Points on a hilly landscape, in no order, each with its height.
A ball rolls from a point to the lowest of its 5 nearest points, and stops where none of them is lower. Distance is the straight distance between rows; heights are no part of it.
fiko: -1; 18; -24; -42; 27; 25; 4; 24; 7; 6; -5; -3; -10; -8; -36; 11; 5; 0; 9; 1; 9; -3; 5; -20; 11; 18; 11; 32; 8; 13; -26  (h 586)
fof: 3; 3; -17; -43; 20; 24; 12; 11; 11; 7; -9; -15; -9; -11; -27; 18; 4; -4; 14; 4; 1; -7; 3; -19; 22; 12; -2; 26; 7; 11; -14  (h 537)
nagi: 8; 15; -18; -30; 23; 20; 6; 13; -1; 10; -13; 0; -12; -17; -30; 10; -10; -4; 14; -4; 7; -8; 0; -15; 11; 7; 19; 29; 8; 0; -20  (h 435)
dilo: 13; 12; -19; -24; 22; 22; -7; 17; -13; 16; -3; 5; -9; -17; -27; 5; -17; -10; 9; -9; 10; -13; -3; -10; 2; 8; 30; 24; 12; -5; -21  (h 364)
falo: -1; -9; -8; -33; 16; 15; 8; 7; 9; 10; -6; -10; -8; -14; -18; 22; -1; -13; 15; -1; 3; -10; -1; -11; 18; 3; -8; 16; 1; 5; -8  (h 463)
beve: 6; -17; 11; -24; 9; 8; 8; -13; 24; -1; 3; -13; 6; 14; 4; 31; 6; -4; 20; -1; -3; 1; -3; -9; 12; 6; -20; -12; 1; -5; -3  (h 134)
Fivov: -2; -16; 17; -7; -5; -3; 10; -15; 17; -8; 6; -10; 7; 34; 10; 31; 12; 15; 11; -8; -10; 6; 0; -12; -8; 0; -20; -22; 1; -3; 4  (h 313)
Pepa: 9; 27; -17; -33; 28; 26; -5; 23; 7; 8; -4; -1; -7; -7; -42; 13; -9; 2; 7; -7; 6; -7; 0; -21; 7; 22; 26; 35; 13; 0; -24  (h 648)
Rol: -10; 7; 7; 20; -24; -18; -3; -9; -15; -10; 10; 8; 11; -9; 19; -37; -6; 2; -21; 3; 5; 16; 16; 9; -12; -12; 10; 1; -13; 9; 4  (h 269)
kole: -2; 5; 7; -2; -23; -6; -1; -7; -9; -2; 13; 4; 9; 9; 15; -17; -2; -3; -6; 3; -7; 25; 18; 9; 1; -10; 4; 1; -13; 0; -2  (h 131)
rifi: 8; 12; 0; 7; -11; -2; -12; 2; -27; 16; 10; 1; 2; 8; 1; -11; -25; -9; -1; -1; -8; 9; 3; 17; -3; 5; 24; -1; -7; -17; 4  (h 254)
Tige: -22; -13; 14; 28; -24; -19; 12; -8; 14; -25; -9; -3; 14; -9; 31; -12; 29; 7; -10; 18; 1; -3; -3; 12; -12; -14; -23; -18; 5; 11; 29  (h 240)
fil: 13; 12; 3; 19; -15; -7; -15; -4; -26; 7; 8; 1; 1; 8; 9; -14; -26; -12; -9; 0; -7; 9; 4; 22; -4; 0; 29; -2; -12; -13; 9  (h 314)
palol: -19; -9; 11; 27; -23; -23; 4; -10; 9; -18; -1; 2; 16; -15; 24; -35; 26; -1; -20; 17; 10; 8; 4; 9; -11; -22; -21; -15; -7; 9; 18  (h 79)
Bemem: 3; 4; -11; -26; 18; 17; 2; 12; 0; 13; -4; -3; -5; -16; -23; 4; -9; -14; 15; -3; 9; -1; 0; -5; 23; 4; 10; 19; 10; -6; -9  (h 311)
muz: -2; -8; 8; 1; -13; -6; 9; -5; 12; -9; 4; -8; 10; 21; 18; 6; 15; 12; -4; 2; -8; 19; 5; -1; 1; -4; -14; -13; -7; 7; 1  (h 205)
Tenip: 7; 26; -24; -26; 27; 23; -4; 23; -3; 5; -2; 5; -6; -5; -38; 12; -14; 7; 8; -13; 8; -5; 0; -19; 7; 19; 29; 35; 10; 8; -28  (h 622)
denad: -5; -15; 20; 0; -2; -3; 16; -10; 16; -22; 3; -6; 8; 25; 20; 26; 16; 19; 7; -3; -12; 6; 2; -10; -8; -2; -23; -24; -6; 3; 12  (h 199)
luga: 9; 30; -23; -25; 28; 27; -10; 26; 5; 8; -5; 1; -7; 5; -40; 13; -19; 6; 5; -11; 1; -5; -4; -19; 1; 31; 27; 36; 13; -2; -29  (h 716)
Tase: 20; 7; -20; -1; 26; 20; -19; 19; -16; 20; -5; 10; -16; -6; -30; 4; -19; -8; -5; -15; 4; -18; -21; -8; -4; 5; 31; 13; 6; -12; -19  (h 414)
Tugim: -14; -15; 23; 38; -26; -28; -1; -14; 20; -25; 0; -9; 7; -15; 28; -31; 32; 1; -2; 29; 7; -10; 0; 22; -12; -20; -38; -27; 0; 2; 32  (h 221)
pim: -19; -4; 6; 21; -18; -21; 6; -1; 6; -17; 6; 7; 10; -10; 26; -28; 23; 2; -26; 9; 0; 22; 5; 11; -11; -21; -8; -11; -6; 10; 9  (h 191)
kom: -24; 1; 10; 27; -20; -24; -6; -9; -6; -16; 11; 7; 12; -16; 20; -41; 6; 8; -29; 7; 7; 14; 14; 9; -13; -23; -4; -4; -15; 9; 11  (h 105)
lilo: -5; -10; 14; -11; -10; -5; 7; -9; 15; 1; 7; -11; 0; 30; 12; 14; 9; -1; 9; -2; -13; 21; 5; 1; 8; -1; -21; -13; -8; 3; -5  (h 140)
Popu: 0; -2; -15; -40; 20; 19; 13; 10; 7; 11; -11; -11; -5; -14; -23; 14; 4; -10; 16; 3; 0; -10; 5; -16; 19; 10; -5; 22; 7; 5; -10  (h 501)
Minon: -8; 9; 9; 11; -23; -17; -4; -9; -10; -9; 10; 1; 7; 2; 19; -30; -6; 1; -22; -2; 3; 23; 12; 11; -14; -15; 13; 4; -16; 4; 3  (h 304)
tizov: 3; 10; -20; -43; 21; 26; 7; 8; 12; 5; -16; -4; -8; -9; -30; 20; -1; -1; 11; -6; 4; -7; 4; -22; 20; 14; 1; 28; 7; 13; -14  (h 555)
suvav: -24; -19; 24; 39; -20; -28; 8; -23; 19; -33; -6; -2; 15; -14; 31; -13; 30; 5; -1; 24; 3; -20; -3; 19; -18; -6; -39; -36; 6; 2; 42  (h 242)
Kure: -25; -1; 10; 36; -31; -27; -11; -19; 6; -16; 14; 11; 14; -27; 21; -56; 13; -7; -19; 9; 15; 2; 4; 20; -12; -30; -24; -21; -9; -6; 26  (h 71)
nibis: -3; -3; 8; -13; -10; -6; 6; -5; 10; 4; 3; -10; 5; 20; 10; 1; 4; 2; 7; 5; -11; 24; 9; -1; 8; -9; -18; -5; -7; -4; -4  (h 91)
somes: 12; 22; -22; -41; 24; 28; -6; 25; 11; 4; -12; -11; -6; 0; -46; 20; -7; 10; 13; -11; 0; 4; 6; -26; 14; 38; 13; 37; 12; 9; -23  (h 602)
loma: -13; -13; 18; 16; -7; -14; 18; -4; 13; -30; -9; 3; 9; 14; 25; 13; 29; 28; -5; 4; -13; 4; 0; -3; -12; -6; -19; -32; -1; 12; 21  (h 238)
fiku: 18; 16; -20; -8; 25; 19; -10; 16; -10; 16; -8; 4; -15; -7; -31; 6; -24; -2; -2; -11; 14; -14; -12; -12; -5; 15; 29; 27; 9; -6; -24  (h 372)
Natul: 16; 12; -10; 13; 2; 8; -17; 7; -25; 22; 6; 6; -8; 2; -13; -3; -26; -12; 2; -4; -3; -10; -10; 15; 3; 2; 23; -2; -1; -27; -2  (h 423)
nikal: 22; 4; -30; 19; 20; 12; -27; 24; 1; 31; -14; 7; -33; 8; -30; 8; -23; 2; -34; -8; -8; -17; -27; -11; 5; 12; 23; 27; 12; -6; -32  (h 577)
rolu: 5; 6; -15; -33; 18; 18; -1; 8; -4; 11; -4; 1; -5; -16; -24; 0; -7; -13; 16; -3; 9; -6; 2; -7; 14; 4; 12; 24; 8; 3; -14  (h 381)
fano: 15; 1; -16; 1; 9; 12; -15; 10; -21; 29; -2; 4; -12; -10; -18; -1; -20; -13; 2; -8; 1; -15; -13; 1; 4; -1; 28; 6; 8; -20; -7  (h 363)
Gukud: 14; 12; -2; 9; -5; 0; -7; -3; -27; 24; 9; 3; -8; 0; -4; -10; -26; -15; 1; -5; -1; 2; -1; 16; 0; 8; 23; -1; 0; -17; 5  (h 289)
Femas: -17; -12; 24; 24; -7; -18; 14; -19; 8; -37; -8; 8; 11; -3; 30; 7; 29; 20; 5; 8; -3; -16; 1; 10; -23; 3; -23; -35; 2; 16; 37  (h 190)
Nar: -16; -20; 18; 16; -6; -21; 14; -3; 12; -34; -11; 2; 8; -1; 31; -1; 31; 21; -11; 9; -3; -3; -2; 5; -10; -10; -24; -25; 3; 14; 24  (h 323)
Tusa: 23; 4; -20; 8; 18; 15; -18; 16; -14; 28; -6; 8; -21; -7; -29; 5; -23; -3; -10; -9; 0; -18; -24; -7; -6; 5; 26; 12; 9; -14; -25  (h 448)
ran: 25; 2; -13; 9; 6; 12; -13; 14; -22; 27; -6; 7; -19; -5; -16; 4; -25; -8; -7; -10; 1; -10; -16; 3; -1; -3; 26; -1; 6; -24; -5  (h 426)
luk: -17; 0; 7; 18; -23; -14; -3; -7; -6; -16; 8; 2; 13; -1; 20; -32; 8; 10; -25; 6; 2; 17; 14; 8; -5; -22; 0; 2; -11; 10; 8  (h 189)
soku: 3; 6; 6; -4; -14; -9; -2; -5; -11; 8; 12; 3; 4; 12; 12; -18; -7; -12; 6; -5; -5; 22; 14; 10; 4; -7; 8; 3; -10; -6; 0  (h 121)
semeg: 7; 15; -25; -49; 20; 25; 10; 18; 17; 2; -15; -15; -5; -1; -41; 27; -3; 1; 9; -7; 1; 1; 7; -26; 11; 30; -2; 29; 4; 17; -15  (h 559)
Sazig: -9; 9; 2; 20; -25; -15; -9; -9; -16; -6; 10; 5; 10; -6; 21; -28; -10; 3; -24; 6; -1; 15; 15; 15; -14; -11; 14; -2; -17; 3; -1  (h 328)
nug: -1; -16; 17; -11; 1; 3; 13; -15; 18; -5; 7; -12; 6; 20; 15; 32; 6; 1; 15; -10; -4; 1; -2; -10; 3; 6; -22; -15; -4; -2; -4  (h 287)
sevu: 2; -7; 0; -24; 3; 9; 14; -4; 11; 13; 4; -10; -2; 3; -4; 11; -4; -18; 20; -1; -4; 9; 5; -5; 21; 0; -17; 6; -2; -1; -7  (h 249)
buk: 12; 12; -6; -8; 15; 10; -12; 9; -20; 25; 7; 6; -10; -14; -18; -2; -19; -13; 13; -10; 12; -13; -7; 3; 6; 2; 25; 11; 7; -16; -10  (h 312)
Mol: 8; 11; 3; -2; -7; 0; -7; -6; -19; 18; 14; 3; -3; 2; 3; -13; -15; -11; 4; -4; 0; 16; 8; 11; 3; -5; 16; 3; -11; -14; 4  (h 181)
lito: 7; 12; 5; 25; -19; -13; -7; -4; -24; 1; 6; 2; 1; 6; 12; -22; -26; -5; -24; 2; -2; 9; 8; 16; -12; 5; 23; -4; -14; -2; 1  (h 359)
fumin: 0; 10; 6; 29; -26; -15; -11; -7; -22; -7; 10; 3; 11; -7; 12; -31; -18; 7; -28; 6; 6; 16; 12; 14; -18; -12; 17; -1; -17; 0; 3  (h 353)
domu: -1; -1; 5; -18; -5; -1; 3; -1; -1; 12; 11; -8; 2; 16; 3; 0; -5; -13; 15; -1; -5; 19; 12; 6; 15; -3; -10; 2; -8; -12; -2  (h 193)
betu: -17; -10; 22; 11; -7; -10; 17; -15; 5; -40; -3; 11; 12; 8; 23; 21; 28; 25; 16; -2; -4; -14; 5; -2; -20; 1; -13; -28; 1; 16; 34  (h 169)
fol: 17; 14; -20; -5; 27; 21; -20; 21; -10; 17; -7; 11; -15; -6; -31; 6; -24; 5; -4; -19; 6; -17; -18; -12; -4; 12; 34; 17; 11; -4; -27  (h 401)
tovub: -1; -15; 16; -2; 1; -2; 11; -18; 16; -22; 3; -3; 7; 29; 15; 31; 13; 21; 16; -10; -6; 0; 2; -11; -13; 6; -15; -27; 1; 9; 10  (h 206)
dopu: -16; -10; 12; 16; -13; -17; 14; 1; 5; -26; -4; 0; 12; -1; 18; -20; 28; 10; -17; 11; -2; 16; 2; 2; -9; -15; -20; -11; -4; 11; 9  (h 300)
sot: 3; 17; -21; -29; 21; 25; -6; 19; -2; 1; -8; 1; -3; -10; -36; 5; -13; 1; 12; -12; 10; -1; 2; -23; 7; 18; 21; 34; 12; 8; -29  (h 548)
gola: 2; -11; 6; -19; -6; 3; 10; -7; 13; 3; 3; -5; 5; 22; 12; 15; 6; -7; 12; -1; -7; 20; 6; -3; 10; -2; -20; -8; -7; -1; -4  (h 138)
tasir: 3; -2; -10; -34; 15; 18; 5; 8; 4; 11; -11; -7; -3; -13; -19; 9; -1; -13; 21; -5; 9; -7; 2; -8; 22; 0; 2; 23; 7; 6; -15  (h 411)
kinub: 5; -1; 4; -14; -3; -2; -1; -4; -7; 15; 13; -1; 3; 8; 9; -6; -11; -11; 12; -6; -4; 12; 12; 10; 8; -6; 2; 9; -5; -12; -4  (h 165)
zib: 3; 8; 9; 1; -13; -9; -2; -5; -23; 7; 15; 3; 10; 9; 12; -19; -16; -12; -4; 3; -7; 22; 11; 13; -2; -1; 10; -3; -10; -5; -1  (h 172)
Kopeg: -16; -12; 15; 17; -14; -20; 13; -5; 12; -24; -7; 1; 11; 8; 24; -2; 25; 20; -8; 12; -7; 5; 4; -7; -8; -14; -17; -22; 0; 16; 21  (h 325)
Sagud: -20; -9; 23; 21; 1; -14; 17; -24; 0; -42; 4; 13; 17; -8; 31; 9; 27; 17; 25; 4; -1; -22; 5; 13; -22; 5; -18; -31; 5; 19; 38  (h 227)
favag: 1; 15; -21; -43; 24; 26; 7; 21; 13; -2; -16; -8; -8; -4; -37; 24; 4; 2; 12; 2; 3; -5; 2; -24; 13; 23; 4; 36; 8; 15; -17  (h 560)
gunis: 2; -22; 12; -19; -1; 3; 10; -13; 24; 1; 4; -15; 5; 18; 9; 31; 5; -4; 13; -5; -11; 7; -3; -8; 8; 4; -22; -8; -1; -3; 1  (h 244)
ral: 5; -17; 13; -12; -1; 4; 8; -17; 17; -7; 2; -13; 2; 21; 13; 26; 7; 5; 13; -8; -11; 7; 3; -7; 7; 2; -20; -15; -3; 1; -2  (h 271)
mevi: -27; -7; 12; 36; -31; -30; -10; -15; 20; -23; 7; 9; 8; -18; 26; -51; 23; -9; -18; 21; 11; 2; 3; 23; -9; -25; -34; -21; -1; -12; 28  (h 96)
dela: 1; -9; -3; -19; 1; 3; 10; -3; 0; 13; 1; -7; -5; 0; 1; 2; -4; -14; 17; -4; -4; 4; 6; 1; 21; 4; -8; 5; -2; -8; -6  (h 226)
bopo: 8; 4; -1; -15; 7; 6; -2; -6; -16; 17; 12; 5; -5; -4; -7; -10; -11; -20; 12; -6; 5; 4; 8; 4; 14; -4; 11; 9; 4; -13; -6  (h 212)
fom: 11; 31; -27; -32; 20; 27; -1; 27; 2; 7; -7; -2; -5; 4; -45; 16; -7; 3; 10; -10; 4; 3; 2; -19; 7; 35; 21; 38; 21; 6; -30  (h 677)
biru: 8; 21; -20; -40; 24; 23; 5; 23; 7; -4; -10; -3; -10; -3; -39; 16; -3; 5; 7; -8; 6; -4; 0; -24; 14; 30; 16; 36; 12; 8; -20  (h 584)
Rarem: 23; 12; -7; 22; -4; -1; -16; 8; -29; 23; 0; 3; -18; 8; -5; -2; -23; -8; -8; 1; -8; -4; -13; 18; 1; 1; 24; -7; -3; -28; 5  (h 530)
kodu: -17; -3; 7; 35; -26; -21; -10; -15; -7; -9; 13; 10; 18; -26; 17; -51; 5; -1; -28; 7; 16; 6; 17; 18; -19; -22; -6; -8; -16; 8; 16  (h 106)
muno: -23; -14; 20; 33; -22; -29; 2; -9; 18; -21; -2; 4; 16; -10; 29; -28; 31; 5; -15; 20; 5; 3; -1; 12; -8; -15; -31; -19; 1; 6; 25  (h 144)
loze: 24; 4; -28; 22; 20; 16; -21; 23; -6; 38; -10; 9; -28; 3; -25; 6; -28; 0; -25; -5; -6; -16; -32; -9; -1; 5; 27; 19; 8; -13; -33  (h 534)
mibif: 7; -7; 3; -21; 0; 4; 2; -5; 3; 19; 3; -6; 2; -3; -6; -3; -11; -19; 16; -4; -2; 10; 7; -1; 21; 1; -5; 8; -3; -8; -2  (h 213)
zif: 0; -19; 7; -26; 11; 16; 12; -6; 27; 11; 2; -10; 1; 11; 3; 30; 2; -11; 17; 0; -5; -3; -1; -11; 17; 5; -23; -3; -2; 3; -3  (h 270)
gan: 26; 6; -13; 26; 5; 0; -15; 11; -27; 30; 1; -3; -20; 6; -8; -5; -21; -11; -13; -1; -5; -9; -19; 9; 3; 0; 20; -8; 3; -30; -2  (h 563)
visi: 8; 3; -9; -15; 19; 9; -5; 8; -20; 20; 2; 2; -9; -18; -17; 2; -16; -14; 16; -5; 8; -9; -2; 4; 9; -1; 16; 13; 8; -9; -8  (h 282)
zaset: -9; -8; 21; 4; -3; -8; 10; -17; 6; -30; 2; -1; 6; 24; 16; 24; 25; 27; 13; -6; -8; -2; 6; -4; -17; 6; -14; -31; -1; 14; 24  (h 46)
sode: -6; -16; 12; -6; -9; -10; 11; -8; 8; -7; 0; -11; 4; 27; 14; 20; 14; 8; 10; -2; -11; 16; 1; -7; 4; -2; -20; -16; -6; 8; -3  (h 194)
vokir: 23; 11; -27; 13; 23; 13; -21; 18; -5; 32; -9; 7; -25; 1; -29; 10; -24; 3; -17; -14; -5; -15; -24; -8; -1; 8; 25; 19; 8; -11; -25  (h 494)
Nogo: 26; 3; -26; 25; 9; 6; -27; 16; -13; 33; -8; 4; -32; 2; -21; 4; -24; -7; -22; -9; -7; -14; -32; -5; 0; -3; 24; 7; 7; -17; -17  (h 515)
fegez: 3; -6; -9; -34; 16; 14; 8; 2; 8; 11; 3; -10; -6; -10; -11; 15; -2; -16; 19; 3; 6; -5; 3; -6; 23; 1; -7; 10; -1; -1; -9  (h 373)
Lonun: 14; 23; 2; 19; -8; -6; -17; 5; -30; 19; 10; 3; -5; 6; 3; -9; -26; -11; -6; 0; -10; 0; -2; 23; -3; 5; 24; -1; -9; -21; 4  (h 341)
mip: -12; -8; 9; 9; -16; -16; 10; -3; 8; -17; -3; -6; 10; 12; 20; -11; 17; 11; -16; 5; -8; 19; 6; 1; -7; -16; -11; -9; -4; 11; 3  (h 285)
lako: -11; 1; 4; 32; -22; -21; -8; -12; -9; -13; 9; 8; 9; -17; 15; -35; -6; 2; -30; 5; 14; 9; 15; 12; -22; -19; 4; -7; -17; 5; 7  (h 177)
Pesa: -17; -6; 19; 13; 0; -6; 16; -16; -1; -41; 0; 13; 17; 7; 29; 16; 21; 21; 24; 3; -4; -15; 6; -1; -24; 5; -11; -35; 3; 21; 41  (h 231)
feg: 19; 10; -25; 11; 23; 17; -17; 21; -3; 24; -11; 12; -26; 9; -33; 12; -27; 9; -18; -21; -1; -23; -29; -20; 1; 15; 29; 28; 13; -5; -33  (h 469)
fis: 24; 2; -22; 19; 7; 6; -22; 16; -23; 33; -7; 0; -26; 0; -20; 1; -21; -7; -16; -1; -8; -16; -28; 2; 2; -4; 22; 3; 7; -18; -8  (h 490)
bev: 5; 2; -8; -25; 4; 9; 3; 4; -6; 19; 5; 0; -5; -10; -13; -5; -9; -16; 13; -4; 6; 2; 3; 0; 15; -1; 8; 17; 6; -9; -5  (h 243)
bomuv: -7; -2; 9; -6; -15; -7; 4; -6; 3; -2; 11; -7; 5; 15; 12; -10; 1; -4; 3; 3; -2; 31; 13; 3; 6; -2; -10; -1; -5; -1; -4  (h 37)
Kipek: 8; 8; -16; -14; 22; 16; -9; 12; -11; 18; -4; 6; -12; -13; -30; 3; -20; -9; 12; -8; 7; -13; -6; -4; 2; 6; 28; 15; 13; -9; -19  (h 327)
moziz: 3; -8; 3; -13; -9; -1; 4; -6; 6; 11; 6; -8; 5; 11; 5; 8; -5; -14; 18; 3; -5; 12; 8; 1; 20; -6; -11; 0; -2; -6; -8  (h 188)
tuze: 5; -4; 0; -16; -1; 1; 2; -3; -7; 21; 10; -2; -3; 2; -6; -8; -9; -19; 23; -6; -3; 8; 9; 9; 19; -3; 2; 7; -1; -15; -3  (h 192)
fimek: 0; -7; -7; -36; 17; 24; 14; 0; 23; 6; -10; -6; -3; -6; -16; 36; -2; -10; 11; 2; 2; -8; -4; -16; 23; 14; -16; 9; -3; 8; -7  (h 447)
lomud: -21; -14; 23; 33; -13; -27; 15; -12; 16; -27; -8; 0; 14; -7; 32; -5; 32; 12; -7; 18; 3; -16; -6; 13; -18; -3; -26; -29; 5; 13; 32  (h 176)
Tid: -8; 12; 6; 12; -21; -16; -7; -7; -17; -4; 6; 7; 13; -3; 13; -25; -7; 2; -15; 4; -1; 22; 13; 11; -10; -14; 11; 1; -16; 6; -3  (h 338)
vod: -11; -8; 16; 5; -11; -10; 10; -4; 10; -15; -3; -8; 9; 17; 22; 7; 20; 16; -5; 4; -10; 17; 3; 0; 0; -11; -18; -19; -6; 12; 6  (h 248)
zubaf: 3; -8; -5; -32; 9; 17; 10; 1; 15; 19; 2; -14; -2; -5; -7; 18; 1; -10; 22; 4; -1; -3; 0; -7; 24; 1; -14; 4; -6; -1; -6  (h 344)
lep: -18; -22; 22; 32; -17; -27; 9; -16; 18; -26; -2; 0; 14; -13; 32; -11; 35; 9; -5; 29; 6; -14; 0; 18; -14; -14; -36; -27; 2; 5; 35  (h 239)
Kepag: -13; -8; 13; 9; -9; -16; 10; -3; 9; -18; -4; 0; 9; 14; 21; -4; 23; 14; -12; 11; -8; 15; 5; 2; -5; -14; -16; -13; -7; 9; 8  (h 329)
darag: 21; 19; -25; -4; 27; 21; -18; 24; -5; 19; -6; 9; -19; 5; -30; 17; -26; 6; -19; -18; 2; -16; -17; -12; -1; 17; 35; 31; 6; 0; -32  (h 431)
vema: 23; 0; -17; 13; 16; 13; -15; 12; -15; 33; -8; 7; -22; -5; -18; 7; -22; -5; -7; -13; 1; -21; -29; -5; -1; 3; 31; 6; 7; -17; -10  (h 433)
fama: 16; 19; -16; -3; 26; 22; -16; 19; -3; 13; -5; 7; -9; 2; -37; 19; -24; 8; -8; -19; 5; -14; -17; -16; -4; 22; 34; 29; 14; -5; -32  (h 407)
Nem: -24; -13; 27; 27; -8; -19; 12; -33; 3; -43; 5; 9; 23; -17; 43; 9; 23; 16; 35; 13; 6; -22; 7; 18; -25; 3; -29; -35; 9; 22; 47  (h 229)
Zur: 3; 4; -19; -45; 23; 28; 12; 11; 17; 3; -11; -10; -3; -12; -28; 25; -1; -1; 9; -2; 1; -7; 4; -24; 18; 20; -9; 27; 4; 14; -18  (h 551)
zila: -17; -13; 25; 32; -10; -21; 14; -28; 7; -39; -3; 6; 18; -10; 38; 6; 25; 14; 16; 13; 1; -22; 3; 13; -27; -1; -28; -35; 3; 15; 43  (h 208)
laz: -25; -5; 12; 30; -20; -28; -3; -16; 5; -16; 7; 11; 13; -22; 22; -48; 20; -3; -24; 10; 16; -3; 11; 18; -10; -28; -24; -20; -10; -1; 17  (h 28)
Kozi: -21; -1; 15; 37; -30; -33; -9; -15; 10; -14; 14; 9; 14; -18; 23; -55; 31; -9; -20; 19; 15; 0; -1; 28; -8; -32; -35; -21; -3; -14; 25  (h 104)
loda: 29; 1; -24; 21; 15; 12; -24; 20; -14; 34; -11; 5; -27; 1; -29; 10; -17; -2; -15; -10; -8; -21; -30; -12; -2; 0; 25; 13; 7; -9; -24  (h 488)
tefar: -1; -15; 14; 5; -7; -9; 11; -10; 8; -27; -7; -1; 9; 23; 18; 22; 28; 21; 1; 2; -9; 5; 0; -4; -8; -3; -18; -27; -3; 11; 18  (h 162)
nutad: 0; 9; 8; 18; -18; -14; -12; -6; -23; -1; 11; -2; 5; 2; 18; -22; -19; -2; -14; 2; -1; 15; 16; 19; -15; 0; 16; 2; -13; 1; -1  (h 388)
Zeko: -6; -7; 7; 0; -17; -10; 7; -4; 2; -12; 2; -7; 9; 22; 19; -2; 9; 5; -4; 7; -7; 27; 9; 3; 1; -11; -13; -6; -6; 6; 3  (h 135)
Tugi: -20; -3; 7; 34; -23; -28; -2; -8; -5; -17; 10; 11; 15; -24; 21; -42; 13; -2; -27; 4; 16; 11; 9; 15; -10; -25; -10; -10; -12; 2; 16  (h 63)
devub: -7; -12; 19; 8; -6; -7; 10; -4; 9; -20; -5; -10; 7; 26; 17; 14; 25; 15; -1; 2; -5; 15; -1; -5; -5; -7; -19; -20; -5; 9; 3  (h 241)
zaz: 16; 10; -6; 0; 2; 6; -11; 2; -28; 21; 6; 5; -4; 0; -8; -5; -19; -15; 4; -7; 1; -1; -1; 7; 4; 4; 21; -2; 2; -19; -5  (h 347)
dil: -20; -13; 21; 19; -4; -14; 19; -18; 3; -35; -4; 5; 12; 7; 32; 14; 26; 21; 9; 7; -4; -18; 1; 4; -20; 4; -16; -33; 5; 24; 32  (h 215)
zuve: -2; -18; 0; -33; 16; 24; 7; -7; 28; 6; -7; -10; -1; -2; -10; 29; -3; -8; 12; -4; -2; -11; -3; -10; 21; 12; -20; 6; -4; 4; -8  (h 389)
gadi: -18; -18; 19; 35; -15; -23; 11; -16; 12; -34; -7; 5; 13; -11; 37; -5; 29; 11; -2; 22; -2; -19; -3; 13; -20; 0; -32; -29; 3; 6; 35  (h 211)

Two balls start at each pair of points below. Name the first point that both come to, or write never.
biru / nagi -> Bemem
somes / fegez -> bomuv
Sazig / fil -> never
Pepa / tizov -> Bemem
fiko / fom -> Bemem
fumin / nutad -> kom
Tid / Minon -> kom
